The views of a scene show one set of named points, each view turned or mirrored, shifted and resized as a whole, with a little noise and some points left out.

Scene 1
View 1
memav: [-5 13 20  2 -8 10 24 15 58]
fupar: [-17  11  -4 -23 -33 -14 -16  34  56]
mago: [ -1  11 -12 -44 -62 -15 -32  36  56]
guk: [  9  11   3 -34 -57   1 -10  24  60]
dofor: [  9 -13 -16 -50 -54 -17 -22  27  47]
vuva: [  6  -5 -27 -61 -71 -25 -40  37  49]
ren: [-31  23  15  12   0   1   7  31  60]
kovi: [-18  28  11 -11 -35  -4 -12  31  61]
besol: [ 28  20  21 -34 -79  19   0   9  67]
Fudep: [ 21 -17 -11 -46 -51  -6  -6  18  47]
vuto: [ 30   8  10 -41 -73  15   0   9  62]
Mit: [-11 -29 -57 -73 -51 -58 -60  56  34]
bida: [  3  17  12 -19 -42   5   0  22  63]
dovuv: [ -2  27  36  15 -14  28  36   6  67]
vufe: [ 28   7   5 -44 -74   7  -8  10  58]
Luv: [ 24   0  -3 -51 -74   0 -17  19  56]
Nep: [ 13  38  28 -24 -71  21  -5  15  71]
Neli: [  0 -25 -50 -77 -69 -47 -58  49  39]
fub: [  9  15  22 -12 -39  19  17   9  63]
View 2
dovuv: [-49 -16  33  29  22  -7  39 -33 -20]
kovi: [ -4 -11  11   2  54   3   4 -16 -13]
Mit: [ 42  50 -53 -61  88  24 -35 -18  19]
vuva: [ 15  38 -38 -32  54  22  -3 -20  -8]
Luv: [ 10  28 -35 -16  30  25  15 -14 -33]
mago: [ 20  12 -23 -18  52  21  -4  -7 -22]
dofor: [  8  35 -32 -27  50  20   0 -23  -9]
fupar: [  9  -8   7 -10  68   4 -13 -11  -2]
vuto: [ -6  22 -24   0  16  22  28 -15 -40]
vufe: [  2  36 -44 -10  14  30  27 -14 -46]
ren: [-31 -19  36  10  56 -12   8 -32  11]
Nep: [ -2  -5  -4  14  19  15  26  -4 -51]
fub: [-30   3   4  10  22   6  33 -28 -24]
bida: [-14   3   1   4  37   7  17 -19 -20]
View 3
ren: [-42   2  41  39  -2 -16  21  13 -18]
vuto: [-59   5 -27 -12   6  32   9 -17   5]
bida: [-51   4  -3   7   3  16  13  -4  -4]
Neli: [  9   8 -45 -12 -18  39 -18 -26 -57]
Nep: [-58  15  -6  -2  14  37  13   3  16]
fub: [-70  -1  -2   6   5  10  19  -7   6]
Fudep: [-46  -4 -28  -8  -8  18   4 -23 -21]
memav: [-66  -3  15  19   2  -7  24  -3  -5]
vuva: [-13   9 -32  -8  -8  38  -9 -19 -34]
dofor: [-28   0 -28  -6  -9  23  -1 -21 -30]
mago: [-22  12 -18  -1  -1  35  -1  -7 -20]
Mit: [ 18   2 -37  -4 -22  28 -16 -26 -69]
guk: [-44   7 -15  -2   1  27   7  -9  -8]
kovi: [-38  13  11  17   1  16   9   5 -10]
dovuv: [-80   1  23  19   6  -5  28   4  15]
besol: [-60  10 -22 -11   9  37  11  -8  14]
View 4
vuto: [ -3  28 -25  13  47  -8  16   7   3]
kovi: [  0   0 -43  12  -8  -7 -15  33  14]
memav: [-21  10 -51  19 -15 -37 -27   0  12]
guk: [ -6  14 -24   6  25  -5   0  26  11]
Neli: [-22  -8  35 -35  56  32  -6  82  34]
vufe: [ -7  31 -11   6  61  -1  26  14   1]
besol: [  6  30 -36  20  39  -5  21  10  -4]
dovuv: [-12  20 -71  33 -18 -41 -20 -14   3]
vuva: [-11   2  11 -15  42  20   0  63  24]
ren: [-14  -5 -53  14 -34 -28 -40  23  19]
bida: [-20  10 -36   9   1 -26 -20  13  15]
dofor: [-20   5   3 -11  37   1  -6  41  23]
fupar: [-13  -4 -25  -2   1  -4 -22  44  23]
Luv: [ -8  15 -10   2  48   5  12  29  10]
Fudep: [-27  16  -4  -8  40 -13  -3  22  17]
Mit: [-30 -18  38 -43  42  28 -21  90  44]

In a view up to two points have been moved. Name them for each view, in the order of its rows, or write none.
view 1 -> vufe
view 2 -> vuva, fupar
view 3 -> ren
view 4 -> bida
